Each row is a point on a tangle of strands that fork and nearly touch. The rows are in no order.
In the rows, zero is written as 128.
Points whose rows are less than 194 apart are linked; no others are. Some points are linked to none.
K_266: [130 110 118 124 147 135 176 178 124 114 164 115 111 180 135  77 172 143
  69 171 100  99 125 148 141  95 234 107 147 165 195 139 193 163 112 123
 121 163 132 179 118 139 115 122 129 124 129 116 134 102 137 122 141 138
  87  94 168 136 147]
K_672: [112 110  74 109 110 124 159 124  90 132 143 107 128 104 167 114 141 120
 108 146 121  74  98 142 143  76 144 120 171 112 114 170 125 119 146 113
 159 175 151 123 129 163 113  74 155 123 152 134 116 138 112 107 146 120
 189 129 111 130 140]
K_125: [ 98 125 121 171  79 163 134 180 170 127 139 102 116 130 152  87 152 153
 113 150 107  89 121 134 129 110 117 153 142 132 143 134 150 162  59  88
  97 117 132 115  98 175 116 145 174 106 162 115 111 102 134 176 133 135
 160 138 146 129 111]
K_39: [133  79 110  63 195 103 155 125  81 136 146 142 129  92 130 122 123 126
 109 139 126 108  76 122 163  94 154 100 181 108 131 167 149 108 121 114
 151 165 118 147 161 106 130  88 104 123 125 114 134 153  59  60 140 114
 131  99  79  92 199]
K_197: [137 179  96 132 150 101  83  57 105  97  83 102 113 119 123 133 100 161
 158 127 162 137 150 150 123 131 174 165 115 123 122  63 115 144 146  86
 119 114 148 133  99  94  91 104 135 168 140 115 138  92 132  68  95 140
 147 117  56  92 100]
K_550: [159 122 158 153 108 148 112 103 132 108 101 127 136 192  52 142 124 126
  88  89 136 191 155 164 109 143 118 101 105 117 141  63 126 125  98 197
 118  76 128 134 109 111 137 182 128 143 115 100 142 137 146 132 128 107
  96 147 170 158  67]
K_200: [ 77 115 126  98 136 139 135 207 177 151 162 137 107  87 199 112 151 118
 154 171 122  79 136  83 160 134  98 150 150 148 137 197 138 155 128  60
 133 157 107 109 143 145 138 117 141 101 150 178  93 149 109 188 144 161
 136 105 121 128 203]
K_445: [123  69 102 121 102 155 161 124 134 128 126 132 124 181  81 140 137 112
  53 128  96 133 127 154 139 123 113  68 130 129 126 155 118 105 168 194
 147 115 110 112 147 170 143 160 168 120 113 160 134 158 114 121 141 133
 110 136 223 147 133]
K_388: [101 101 115  89 173 135 150 186 109 133 145 132 126  78 160  98 147 134
 135 168 116  83  73 100 153  94 146 120 195 146 115 193 154 114  86  72
 130 173 136 154 130 125 134  81 115 106 139 135 102 122  65 106 127 133
 137  85  77 110 216]
K_587: [ 89  99 143 106 153 123 137 115 203 121 112 168  93 136 170 141 147 132
 162 143 157 103 185 111 126 136 135 160 127 132 155 124 117 159 123  82
 117  92 133 149  68 120  91 117 164 112 149 141 118 159 128 200 134 173
 134  59  91 149 133]
K_651: [112 164  99 139  93 109  85 142 171 144 119 109 111 116 132 145 136 148
 138 126 104 121 191 122 134 164 115 168  77 142 167  86 149 199 154 140
  95 128 127 113 157 106 142 162 148 133 145 122 121 101 177 183 167 123
 148 174 172 104  93]
K_894: [150 105  73  77 164  92 105 107  52 139 133 125 125  88 132 146 108 132
 100 150 114 122  63 113 162 103 146 102 161  85 130 149 147  95 135 135
 150 182 129 147 179 106 141 104  97 120 109 106 123 135  67  50 145  93
 168 116  75  81 158]
K_423: [ 95 123 177 152 145 175 144 160 158 146 109 132 125  86  73  92 117 122
 176 122 128 129 142 122 117 147  79 129 194 168  81 156 125 119 104  70
 100 119  76  93 138 138 123 128 146 153 156 143 107 140  85 130 110 185
 101 117 122 117 222]
K_647: [118  91 136  96 158 163 185 150 117 108 144 152 108 173 133  96 155 135
  59 165  95 104  94 135 142  79 213  89 191 162 166 169 174 118 116 117
 130 159 133 177 110 152 126 109 114 124 106 134 135 126  98  94  96 132
  89  56 145 141 169]
K_891: [ 95 118 106 127 182 103  93 133 168 140 106  90 102 133  90 103 127 170
 127 124 105 119 139 144 148 128 146 143 100 160 142  78 159 190 124  69
  96 104  99 116 156 105 114 121 173 128 145 135 131 109 115 115 156 207
 119 151 123  59 180]
K_518: [138 157  63 144 140  75  65 124 144 138 135 113 120 131 139 155 133 142
 123 121  98 148 142 121 161 144 107 141  39 127 149  78 127 185 169 135
 121 120 129 119 194 120 126 149 146 112 136 145 126 108 151 150 175 142
 136 196 163  75  91]
K_788: [108 148  87  93 111  95 156  82 106 113 118 106 114 148 171 144 139 125
 141 135 155 115 193 152 122 111 193 135 128 122 145 133 108 149 204 143
 150 146 160 144  87 110 106  68 131 154 137 135 134 141 188 131 143 111
 153 108 113 154 102]
K_343: [173 136 136  79 186  72  89 137 124 124 135 171 133 118 128 161 115 102
 173 128 137 156 139  93 138 163 118 126 103 101 160 104 138 120 134 152
 132 113 101 155 171  59 148 156  59 117  91 115 143 150 131 133 143  93
  72  93 128 116 131]
K_157: [136  83  66 112 133  85 125  79  98 139 169 136 148 152 158 171 139 115
  96 118 139 147  96 118 155 105 113 113  84  66 110 141  81 113 153 154
 159 122 153 140 140 166 124  99 163  88 147 131 122 169 111 137 168 124
 207 151 123 154  59]
K_787: [161 162 133 142 110 137 124 126 125  89 119  99 117 205  87 140 135 135
  82 118 132 182 179 162 111 136 194  83  96 136 192  72 150 157 151 194
 108 114 139 155 111  89 128 151 116 152  99 109 151 103 179 131 140  85
  80 132 181 153  70]
K_484: [193 137 128 117 175  67 154  61  59 132 133 137 186 132 126 126 111  86
 117 107 136 166  75 150 124 121 109 112  86 109  64 114 105  88 178 146
 150 138 132 107 165 138 121  85  94 114 132 159 123 159 106  62 116 123
  98 199 128 110 119]
K_105: [149 142 187  95 190  75 158  79 132  98 104 125 148 161 143 113 133  95
 189 107 187 148 177 157 107 125 155 143 115 144 155  74 108 147 146 109
 137 100 126 146 107  98  78  91 106 155 135 118 141 155 146 134 127 149
  82 100  99 153 126]
K_60: [ 61  89  99  71 141 108 102 190 168 169 122 112  88  73 150 146 154 152
 156 153 128  72 165 112 168 133 102 142 144 155 143 167 150 176 138  71
 128 153  85 105 161 106 130  87 169 110 152 142  95 145 133 161 181 176
 186 117  97 110 190]
K_703: [165 191 183 128 151  94 175 107 105  86 125 128 167 159 180  88 133  84
 173 117 170 147 131 136  91 113 171 166 116 140 132  96 113 132 132 116
 126 131 144 155  84 114 105 100  71 143 127 136 136 113 169 124  91 124
  53 114 115 175 112]
K_602: [103 162 165 159  92 127 158 131 132 137 139 137 128  98 211  93 133 113
 198 152 161  85 138 112 104 125 118 204 150 143 120 151 110 135 107  66
 128 159 161 119  70 161 113 106 131 131 158 136 114 104 158 171  90 119
 145 104  81 168 124]
K_495: [143  77 180 111 142 134 157  56 121 105  89 137 145 162  99 141 118  90
 136  95 180 165 146 172 114 125 116 106 182 121 122 114  91  73 147 139
 150  84 134 134  75 113  96 103 131 179 112 124 133 173 112  91  93 140
 108  83  88 183 111]
K_68: [116 120 106  96 105 127 113  83  91 127  79 116 101 112  80 168 100 154
 131 118 157 143 185 148 128 142 177 104 176 109 160 111 129 110 159 161
 137 133 139 126 102  69 132 118 142 192  90  82 148 140 146  67 122  96
 165  99  81 117  98]
K_27: [137 138 155 125  92 129 142 195 125 172 170 145 154 101 139 120 130  81
 150 122 123 122 110 100 125 145  73 129 125 127 108 176 129 108 118 162
 152 149 104 106 177 137 175 159  73 125 128 126 125 132 146 171 147  68
  97 142 186 166 151]
K_315: [166 144 133 105 169  57 137  73  82 134 125 143 173 112 153 134 123  89
 147 114 146 137 112 135 133 125 107 137  93 111  88 112 100 133 167 121
 155 134 112 105 173 126 124  83 100 108 146 136 119 165 106 108 130 116
 115 167 111 117 133]
K_55: [143 174 144 188 106 148 127 122 163 123 140 133 136 150 141 125 115 124
 134 123 105 157 139  92 116 161  96 165  73 143 102 107 108 133 159 132
  95 101 135  98 111 148 142 186 128 116 113 200 143 106 170 161  95 153
  71 157 185 113 135]
K_732: [143 140 118 170 134  90  74 105 109 144 152 105 163  99 155 124 135 142
 128 118 116 112  61 119 134 110  89 152 121  82  98 131 115 137  52  93
 148 139 155 106 158 186 127 112 140  91 164  97 110  82  97 147 134 112
 211 189  93 113  88]
K_219: [113 111 184 142  97 125 176 163 116 153 141 106 170 146 122  72 167  80
 140  96 150  99 136 171 105  97 101 120 180 137 141 142 127 135  65 124
 147 122 107 124 127 187 120 122 128 130 178  66 121 142 124 166 133 104
 130 169 156 179 111]
K_519: [127  91 132 122 152 127  66 129 205 119 119 141 103 128  94 143 126 169
 127 105 129 133 126 132 128 128 101 126 102 113 182  68 149 161  52 109
  82  76 115 169 120 109 113 173 142  99 152  79 119 133  94 176 173 124
 144 133 107 103  81]
K_246: [ 98 113  84 104 111 186 131 125 109 142 113 138  97  67 126 141  98 161
 127 159 111 102 130 109 131 129 116 116 193 145  74 176 125  84 173 109
 130 153 123 103 132 112 127  98 156 137 118 163 116 137  87  79  96 151
 151  99  84  84 203]
K_759: [142 138 123 138 138 133 151 176 128 118 147 101 129 155 117  93 160 131
  82 146  92 113 117 148 139 112 185  98 112 167 177 131 192 176 123 127
 106 151 121 158 141 137 127 145 112 121 122 132 139  98 152 128 140 126
  70 138 200 119 159]
K_248: [104 117  88 122  86 159 148 120  95 135 106 123 117  78 141 141 117 145
 119 150 114  95 113 114 129 113 121 131 172 115  71 184 119  84 153 130
 155 180 147  97 131 149 124  98 151 143 136 147 118 125 125  85 109 123
 194 134  95 117 145]
K_469: [116 181 105 147 121 144  80  92 143 101  82 103  88 129 102 128  84 193
 151 133 130 144 154 141 115 137 195 150 118 145 149  59 145 152 121  95
  87 106 147 143  87  77  99 140 138 174 103 109 154  88 165  73  91 160
 136 106  77  84 114]
K_626: [162 147 145 177 148 120 153  64 122 117 136 138 157 157 186 106 113 112
 135 108 164 152  87 129 117 126 127 170  80 114  62 111  73 121 130  99
 127 106 170 124  68 166 113 100 134  94 128 177 119 125 120 117  76 164
 128 140 100 153  93]
K_416: [ 92 107  89 132  52 148  98 162 164 142 115 105 110  93 102 164 137 167
 107 138 107 100 155 125 129 128  83 122 139 108 153 158 138 130 119 141
 120 133 121 101 166 135 153 156 175 122 141  85 116 129 140 164 181 109
 217 171 140 132  83]
K_186: [106 130  97 109 136 122 110 129 167 116 107 134  81 166 121 153 129 159
 116 145 114 134 191 144 132 157 189 104  89 157 159 101 159 166 201 142
 113 101 118 134 104  84 122 138 152 145 100 160 155 121 160 130 144 161
  93  81 152  99 156]
K_120: [117 103 117  88 174 168 136 115 138 114 117 159  95 113 113 137  99 149
 119 152 118 128 105 103 151 123 146  88 171 144  95 144 144  79 166  96
 116 130 127 128 107  93 118 116 136 132 102 184 137 148  53  59  85 177
 106  43  77  85 228]
K_466: [135  96 146 107 130 133 161 137 125 115 121  90 119 176  59  97 154 137
 100 105 143 141 171 204 125 101 201  87 149 151 209  97 180 171  87 153
  97 127 128 166 117 105 103 130 148 151 142  48 149 121 145 109 173 126
 115 142 159 138 117]
K_135: [105 100 156 102 112 164 125 164 148 116 115 161  93  91 102 155 114 154
 147 138 120 117 132 105 128 140 112 101 194 127 142 158 146  89  88 126
 107 106 112 141 108  98 141 158 121 152 102 112 114 137  95 143 126 113
 140  73  81 146 137]
K_691: [159  99 114 149 119 149  85 106 122 120 117 122 125 169  59 149 111 154
  73 105 127 172 117 143 122 123 124  81 125  86 159  68 136 108  71 182
 104  85 142 144 120 118 131 184 147 132 114  80 132 131 112 110 145 101
 144 150 139 126  42]
K_49: [140 109 155 183  74 182 133 152 118 127 146 129 157 154  82 141 111 116
  85  99 116 156  77 109 117 135  74  95 123  99  89 149 110  78  64 171
 130  95 144 121 125 168 162 183 128 108 111 116 130 133 125 148 111 101
 144 144 176 172  75]
K_208: [105  80  85  68 148  84 114  92 120 144 111 135 112 102 122 158 136 135
 133 123 140 110 159 137 152 131 116 122 145 102 151 113 133 143 150 141
 151 129 117 127 161 112 118 113 169 131 138  96 126 167 113 125 188 126
 179 131  93 108 124]
K_842: [ 98 136  85 154 168 133  92  92 189 107  99  98  92 156  98 113 120 180
  98 119  94 133 122 146 147 132 150 132  97 136 129  72 144 176 124  89
  93  78 116 128 111 122  97 149 185 120 132 156 134 115 112 115 131 209
 126 140 128  52 145]
K_236: [158 110 140 102 203  37 132  91  99 149 149 135 173 121 176 105 147  81
 150 102 152 114 101 136 137 108 103 140 107 103 140 100 103 167 112  92
 153 120 111 135 153 146 108  91 100  97 176 101 109 161  97 167 177 115
 140 167 109 137 112]
K_184: [136 139 152 103 127 121 157 130  98 101 156 169 136 102 207 131 130  90
 162 158 158 100 115  87 118 112 154 144 142 114 120 166 114 100 141 139
 147 169 160 164  92 113 134 110  73 124 105 139 132 137 134 130 106  83
 125  62  89 172 122]
K_18: [144 156 144 212  64 183 145 145 104 116 133  96 154 185  77 125 121 132
  63 106 103 168  80 138 103 135 105 112 109 126  87 131 107  96  80 178
 116 100 155 111 113 174 149 181 141 120 100 126 135  99 143 114  84 127
 124 169 186 147  68]
K_781: [137 128  88 140 121 112 179 120  79 136 158 117 170 119 181  82 159 103
  86 129 113  95  54 143 147  74 142 138 128 126  90 169 128 121 135 120
 165 179 150 119 146 194 109  77 120  92 153 150 120 125 108  97 122 128
 148 172 135 132 144]
K_456: [175 191 124 129 138  78  80  40  58  88 103 116 135 142 128 152 108 125
 157 104 178 192 139 166 124 135 179 140 102  86 108  55  86 143 145 116
 133 120 156 131 113 103 109  79 115 152 145  91 128  98 143  75  94 110
 160 154  55 110  54]
K_554: [118 180 128 173  39 179 186 134  92 148 133  92 127 152 136  95 125 101
 105 127 118 111 145 141 104 108 143 132 135 152  93 164 116 105 173 164
 148 180 156 109 120 178 135 115 132 145 120 148 134 108 184 118  89 105
 123 172 192 156 120]
K_14: [133 144  68 146  81 137  96  87  97 136 128 136 131  81 143 164  91 150
 122 138 107 122  90  97 143 131  88 141 104  87  50 159  89  88 174 153
 152 155 166  95 143 144 144 107 147 119 119 153 120 122 120  95 109 125
 210 156 100 111 102]
K_370: [119 167 170 153  68 168 107 160 146 145  95 138 118  63 107 156  95 136
 182 125 133 131 161  98  99 174  79 173 144 145  93 136 115 102 132 136
 113 128 112  94 129 104 147 165 113 165 116 124 128 112 157 156 100 103
 144 131 119 135 131]
K_752: [116 144 112 136 176 123  97 177 160 162 119  90 133  78 116  92 131 150
 145 139  85 106 107 122 153 124 109 147 105 164 110 141 153 163 122  60
 122 141  79  87 191 122 132 118 144 122 139 144 121 109 112 105 138 194
 123 167 135  64 223]
K_853: [135 138 118 119 198  61  84 148 126 159 131 107 137  70 149  97 135 144
 152 126 101  97  70 134 152 101  94 151 112 146 122 132 157 176  84  63
 138 149  98 107 209 134 130 103  95 108 159 114 108 111 100 116 158 145
 143 174 102  71 180]
K_645: [136  99 149 117 154  83 170 128 115 153 147 123 181 146 128  95 158  79
 122 102 147 106 105 155 129  92  99 120 145 124 126 128 122 135  90 132
 153 125 107 123 143 176 112 111 126 101 172  90 117 158  99 161 169 109
 140 181 146 161 101]
K_234: [105 134 151 121 172 144 105 188 170 170 117 135 128  70 110 110 118 140
 184 141 117 106 118  97 133 157  82 141 137 163  96 152 138 141 127  69
 118 128  69  89 173 107 144 130 124 121 135 158 107 124 103 121 121 181
 100 130 119  71 243]
K_675: [ 93 104 137 122 112 175 118 192 158 144  99  97  90 123  57 113 141 196
 118 136 121 108 156 156 133 117 157 103 178 166 167 125 176 148  78 101
  86 133 113 131 131 103 121 131 169 144 122  90 130 107 119 115 150 161
 149 122 123 103 150]
K_779: [165 219 138 180  79 146 115  82  88 108 127 105 143 154 132 137  96 117
 134 109 145 178 129 137  99 152 139 163  71 108  74  89  82 117 153 162
 127 117 172  98 117 133 134 137 119 133 115 147 135  83 179 114  92 112
 123 177 135 143  64]
K_958: [145 161  75  98 140 123 104 184  98 140 157 122 113 101 160 127 131 122
  98 176  85 111  95  90 149 133 159 125  94 144 153 177 162 130 175 159
 143 201 118 149 184 105 173 129  76 117  81 157 137 106 152  86 136  99
  93 119 155  95 173]
K_451: [110  70 144  78 182 155 153 144 153 114 147 173  98 140 131 126 137 134
 107 155 113 110 112 118 138 121 163  87 167 157 144 160 169 113 156 116
 124 142 123 157  94 114 125 119 122 119  99 172 137 156  80 110 113 163
  76  36 113 123 222]
K_454: [ 85  99 178 136 107 165 143 168 207 108 137 187  92 141 183 140 146 125
 172 157 142 109 168  81 112 157 110 142 158 147 157 162 124 126 104  99
 106 105 137 152  68 140 121 159 118 123 127 162 125 138 122 201 108 150
  95  43 111 170 149]
K_685: [112  92 146 150 121 184 134 155 155 136 110 131 137 115  94 108 123 127
 130 122  95 121  97 117 123 137  45 105 174 135  67 154 104  91  88  95
 120 100  88  90 144 180 135 146 163 123 161 153  97 151  65 132  99 174
 125 129 144 105 189]
K_683: [156 101 120 144 156 117 118  99 148 143 144 171 159 123 143 159 114 115
 107 115 117 148  82 100 146 142  51 137  79  98  73 132  92 100 137 138
 146  86 117 108 141 161 137 150 144  79 136 178 118 151  84 154 135 159
 129 158 154 130 118]
K_111: [141 156  90  93 131  83 117  49  58 103 125 121 122 163 165 156 134 115
 147 119 181 161 162 154 127 121 184 124 101  75 130  93  78 145 189 146
 145 141 176 147 102 107 105  67 122 147 137  99 123 137 164 101 146  97
 170 133  71 132  44]
K_921: [109 132 207 151 125 170 157 161 121 147  98 116 135 104  55  88 122 117
 180 108 136 128 146 153 104 121 102 130 199 188 105 128 140 126  79  89
 108 116  87 107 134 130 118 126 121 167 154  92 125 127 114 124  97 161
  98 137 119 130 174]
K_621: [150 128 162 135 143 125 163 160 151 113 150 139 140 173 110 101 157  99
  96 113 114 133 129 144 117 128 144  99 114 158 165 123 156 143 120 152
 115 111 110 139 136 139 133 168  97 116 124 143 144 112 149 171 132 119
  37 126 210 149 139]
K_373: [141 155 126 103 141 147 133 132 133  82  99 123  93 183  94 136 140 157
 103 146 123 163 192 144 123 148 233  97 117 154 200  98 165 148 172 160
 109 124 135 176 101  64 127 137 104 165  73 120 164 118 177  99 111 129
  67  67 166 134 127]
K_728: [120 161 187 133 103 124 179 145 117 115 152 141 151 127 197 101 141  93
 185 144 174 108 153 107 108 107 158 181 136 137 137 140 116 121 123 113
 139 161 159 156  82 130 121 114  78 150 130 132 136 119 171 162  94  97
 102  98 112 191 118]
K_839: [179 111 128  82 191  78  85 129 120 136 127 170 147 126  93 160 112 112
 128  95 125 164 127 109 134 176 103  98  86 102 146 102 136 112 137 180
 135 102  84 128 194  82 166 170  76 120 109 119 148 163 116 130 154  96
  68 139 157 112 139]
K_893: [152  93 121 123 145 105  87  93 146 133 136 134 150 151  95 158 130 138
 112 104 140 156 120 136 129 127  81 107 101  85 154  75 114 134  78 156
 126  82 124 146 134 132 132 155 139  98 154  59 131 154 114 172 190  99
 174 166 117 129  38]
K_941: [100 126 136 129 118 139 126 154 168 123 115  78 104 145  88 100 145 166
 146 126 144 112 170 178 122 119 185 129 134 164 190  90 179 196 103 108
  78 126 137 153 106  95  94 123 150 151 155  68 148 100 163 140 169 140
 134 134 134 106 112]
K_980: [ 85 123 125 114 126 159 139 191 140 147 146 135 104  67 195  95 144 133
 151 180 104  70  87  98 143 115 114 152 177 133  98 200 139 125  89  55
 117 170 125 119 114 153 140 106 116  96 159 168  90 116  92 140 120 139
 152 101  80 126 205]
K_962: [106 138  94 142 126 146  86  92 188 105  89 125  83 156 110 150 114 183
 128 144 120 143 173 131 132 148 190 127 111 130 153  88 144 151 155 112
  95  81 139 140  65  86 109 141 174 151 108 155 148 115 141 126 105 167
 125  80 119  90 126]
K_825: [ 87 131 114 125  73 152 174  94 130 114 116 118 108 164 171 133 143 123
 122 144 154 106 192 146  99 118 199 125 140 147 142 148 110 139 193 142
 153 136 163 152  53 117 104  97 139 169 124 131 144 126 195 135 101 119
 127  79 128 184 106]
K_712: [171 184 165 201 100 154 145  88  67 103 130  92 172 175 104 114 114 108
  92  82 134 181  83 168  86 135 136 129  87 131  55 108  92  97 117 163
 131 107 166 100  90 162 131 125 133 129 103 142 137  92 149  90  70 134
 123 182 150 155  61]
K_560: [125 169  86 154  94 160  63 154 113 132  91 103 102  84  81 145  84 197
 124 154  95 122 124 113 127 153 151 143 149 142 125 118 153 101 121 135
 114 142 125 101 154 101 146 157 137 167  94 104 136  77 139  70 101 117
 182 146 102  57 131]
K_507: [132 112 171 136  85 163 157  85  84 129 100 118 147 151  90 135 107 103
 127  93 169 158 157 166 103 117 123 105 167 126 113 135  97  80 130 169
 154 112 135 116  95 132 133 122 125 166 108  98 132 151 150  98  84 110
 141 118 106 193  84]
K_734: [106  30 157  82 150 141 125 120 184 119 108 163 101 156  75 148 154 149
 122 114 145 127 185 154 128 132 135  87 182 130 184 109 144 143 123 136
 107  79 108 155  96 103 112 137 173 137 135  90 130 175  99 156 171 156
 138  77 119 144 128]
K_376: [168 168 102 178 158  92 113  67  94 109 168 133 155 163 181 138 113 110
 111 116 135 175  48 114 133 125 119 153  46  78  75 109  76 126 120 121
 122 112 176 125 101 153 127 102 131  72 133 162 123 117 125 116 106 147
 152 167 104 117  55]
K_57: [145  84 182 102 177 102 157  56 127 114 104 125 144 175 110 106 140 102
 148  98 184 146 172 190 110 114 143 113 155 133 154  82  99 126 117 124
 148  79 127 137  95 111  77  95 135 161 137  86 129 176 118 108 138 146
 107 119  95 169 110]
K_557: [132  79 162 133 123 173 152 126 113 147 125 158 156  96 109 126 119  98
 139 104 128 119  89 105 126 124  41 103 198 112  64 176  93  59  99 119
 152 115 103 109 142 172 138 117 128 123 151 131 106 170  58 122 111 123
 144 135 120 138 170]
K_192: [118 157 140 132  60 134 180 127  86 146 143 105 145 127 138 137 145  82
 143 126 144 118 174 151 112 123 124 145 126 142 122 154 107 131 192 160
 156 177 135 103 151 149 136 113 123 140 127 112 126 128 203 162 146  80
 154 167 182 185  93]
K_625: [177  96 104  96 176  78 107  87 107 124 115 147 145 164  86 163 119 112
  96 102 119 181 131 152 141 139 122  80  91 103 139  92 123 116 170 183
 150 105  96 111 178 121 140 152 123 121 119 138 138 175 110 100 164 117
  86 160 170 115 116]
K_547: [151 133  60 114 171  48  78 136 114 131 155 111 126 127 169 142 148 120
 101 137  96 130 115 125 177 134 138 130  57 116 165 121 138 177 178 133
 150 154 113 136 202 126 137 112 128 107 132 157 128 125 132 129 183 124
 118 167 153  77 132]
K_143: [113 101 143 102 184  99  89 114 209 125 119 149 110 113 127 130 125 159
 158 117 147 117 149 120 132 146 106 165 117 118 167  78 130 175  92  77
 100  68 115 145 108 107 102 144 149 110 156 112 121 140  92 188 164 166
 138 108  81 112 127]
K_559: [159 175 106 161 159  77  59 123 119 142 136 109 155  73 162 130 118 147
 147 120  94 116  63  95 144 130  80 159  94 111  95 129 127 139  90  91
 156 156 123 118 189 146 138 111  95 102 148 131 111  89  95 106 136 125
 168 187 107  66 145]
K_244: [151 127 191 174 148 138 157  76 116 128 142 142 184 139 171 101 112  91
 159  91 174 134  74 142  94 114  85 179 129 116  55 120  79 101  72  86
 140 100 155 118  72 179 105 104 119 123 150 128 121 132 111 134  76 141
 137 113  64 170 101]
K_808: [103 129 123 127  91 170  94 185 119 151  97  95 113  81  47 134 112 194
 132 143 102 115 136 136 123 130 132 106 192 155 141 136 171 111  75 116
  99 153 111 100 164 108 158 147 149 167 111  73 123  88 117  76 134 128
 171 143 126  88 154]
K_509: [136 152 162  79 166 102 108 164 133 109 138 162 128 113 146 144 131 106
 177 144 132 125 151  77 138 162 145 145  96 136 164 119 151 136 149 142
 127 137 116 169 127  60 144 157  62 127  81 136 140 141 144 143 128 100
  62  61 125 128 168]
K_159: [129 123  61 151 103 126  84 117 170 125 132 125 113 157 119 175 132 163
  72 126  91 151 125 121 157 144 106 112  63 100 133 102 114 139 148 183
 131  92 128 118 147 152 141 179 184  97 117 156 133 126 132 151 155 146
 148 173 185  96  83]
K_11: [124 109 124 106  73 131 172 164 116 154 160 143 129 118 134 157 131  79
 116 128 127 122 155 117 115 149 101 122 127 127 135 184 115 102 172 187
 156 165 115 127 159 142 166 149 114 123 112 138 133 154 162 173 147  70
 115 138 199 185 120]
K_761: [118 124 185 143 142 119 158 113 155 140 138 144 154 115 175  88 136 101
 181 114 161 101 116 124 119 104  86 174 154 128  97 134  98 136  64  64
 128 111 135 132  89 172  96 113 132 113 176 114 113 135  96 179 106 134
 138 111  75 162 128]
K_744: [112 145 177 166  81 149 162 154 119 136 111  90 155 127  80  88 137 115
 153  96 147 112 151 176  92 118 109 148 173 165 124 124 133 142  77 110
 118 127 106 111 134 167 116 118 136 165 163  71 126 107 149 148 118 124
 126 175 146 153 126]
K_965: [140  87  86 125 136 107 135 118 146 121 121 130 133 181  91 152 146 121
  56 115  96 146 143 154 136 150 107  82  73 119 141 117 118 128 171 182
 145 102 109 115 164 151 140 159 167 105 129 169 147 162 120 134 160 137
  99 160 223 130 121]
K_600: [152 144  88 123 157  76  94 172 117 139 170 122 134 114 177 134 142 106
  99 144  90 117  89  90 160 133 117 133  69 119 149 140 160 144 147 149
 140 161 105 137 201 116 167 144  76  94 114 173 140 116 136 131 163  94
  87 138 175  96 155]
K_104: [ 95 114 154 131  98 188  99 152 161 107  88 168  88 103  95 166 103 170
 142 143 121 138 154 104 110 152 137 119 173 144 157 120 130  86  96 130
  89 101 125 136  89  71 134 159 131 171  89 118 135 120 120 135  97 140
 132  50  73 125 131]
K_841: [151 173 189 168 133 144 176 151 146 114 141 149 143 161 133  84 128  89
 141 113 115 156 136 126 100 145 130 146  99 167 128 117 137 135 146 142
 111 117 119 128 114 139 132 160  93 131 112 194 151 122 160 148  78 144
   7 124 190 142 180]
K_163: [144 157 106 167 102 138 173 140  94 150 156 107 158 122 153  96 136 103
 103 146 104 102  88 119 125  99 119 140 103 136  77 176 136 120 165 144
 153 191 132 101 162 182 131 103 108 114 130 167 127 111 142 109 100 115
 111 184 180 126 159]
K_956: [135 105  62 130 118 113 104  70  89 125 144 148 122 115 145 175 101 147
 104 123 129 149  92 114 159 122 109 117 112  58 102 132  91  93 147 154
 156 131 167 125 132 143 137 107 141 106 126 118 123 140 114 106 141 107
 217 147  93 127  54]
K_677: [145 196 144 189  78 155 121 112 140 129 125 121 136 142 124 145 109 120
 140 106 133 186 149 109 107 172 101 171  65 122  79 108  86 124 170 162
 119 112 161  94 111 138 133 169 130 121 101 174 129 103 193 155  91 124
 113 158 176 151  82]
K_534: [ 87 134 109 126  79 127 115 143 188 130 111  89  93 133 115 129 150 162
 141 124 139 108 209 158 126 139 160 146 111 167 195  93 162 203 146 121
  84 117 129 137 103  94 108 130 178 136 153  89 139 112 185 177 178 143
 152 148 149 113  86]
K_98: [143 161 142 159 134 147 123 131 107 116 131 122 126 136 111 111 107 129
 123 127 120 136  97 112 114 117 142 129 143 127 109 120 137  92  97 143
 116 137 131 135 135 123 133 150  96 152 116 120 137  99 127  97  96 106
  98 128 124 125 131]
K_94: [113 120 132 135 107 146 130 179 125 164 180 162 161 101 171 134 132 101
 125 138 117 111  55  68 133 119  73 123 129  90 107 195 123  80  82 144
 146 144 127 123 146 156 176 148  92  81 134 131 116 130 108 165 136  78
 143 117 142 160 103]
K_367: [149 155  92 105 123 120  99 163  58 147 150 127 111  65 134 144 102 133
 114 164 109 119  85  94 140 120 147 113 144 113 143 169 157  95 146 161
 156 202 130 146 189 106 165 128  78 139  74 102 131 104 124  61 139  71
 148 121 112  95 139]
K_937: [115 141 173 119 126 149 136 178 183 112 150 170  99 121 178 140 138 115
 179 181 128 115 170  68 124 165 134 153 107 151 163 152 142 143 157 123
 104 145 125 145  96  95 151 158  97 124  83 179 143 124 156 182 106 129
  52  41 139 139 183]
K_433: [107 107 133 127  87 168 131 188 140 134 150 165 112  84 156 134 124 140
 123 153 114 101 103  75 123 138  93 114 180  96 135 196 135  82  59 134
 122 129 128 143 109 134 165 162 105 106 129 116 111 123 101 167 127  89
 155  85 109 155 127]
K_350: [105  89 153 120  56 159 183 100 130 114 127 151 117 178 127 155 136 101
 115 120 163 143 182 147 103 126 127 112 153 128 140 150  92  89 179 196
 163 123 154 138  59 136 119 122 143 157 108 117 126 158 167 141 110 107
 146  86 140 219  79]

A fork is a point with three links. Follow the links from the first point to the second and name the forks in between, in order.
K_244 / K_350 => K_728
K_507 / K_186 => K_962
K_18 / K_781 => K_248
K_651 / K_60 => K_518

A fork is a point with three links, a tip a point with one. Leave the first point through the second and follow the links. Name the first fork or tip that comes.
K_266 / K_647 => K_248
K_343 / K_509 => K_962
K_376 / K_626 => K_728
K_192 / K_11 => K_104
K_186 / K_373 => K_965
K_451 / K_647 => K_49

Follow the links from the first point to the second, and from the first to the third. Name the last point that the two ways share.
K_685 / K_787 / K_350 => K_962
K_57 / K_373 / K_685 => K_962
K_367 / K_937 / K_534 => K_518
K_11 / K_956 / K_55 => K_248
K_956 / K_104 / K_712 => K_248
K_732 / K_557 / K_143 => K_752
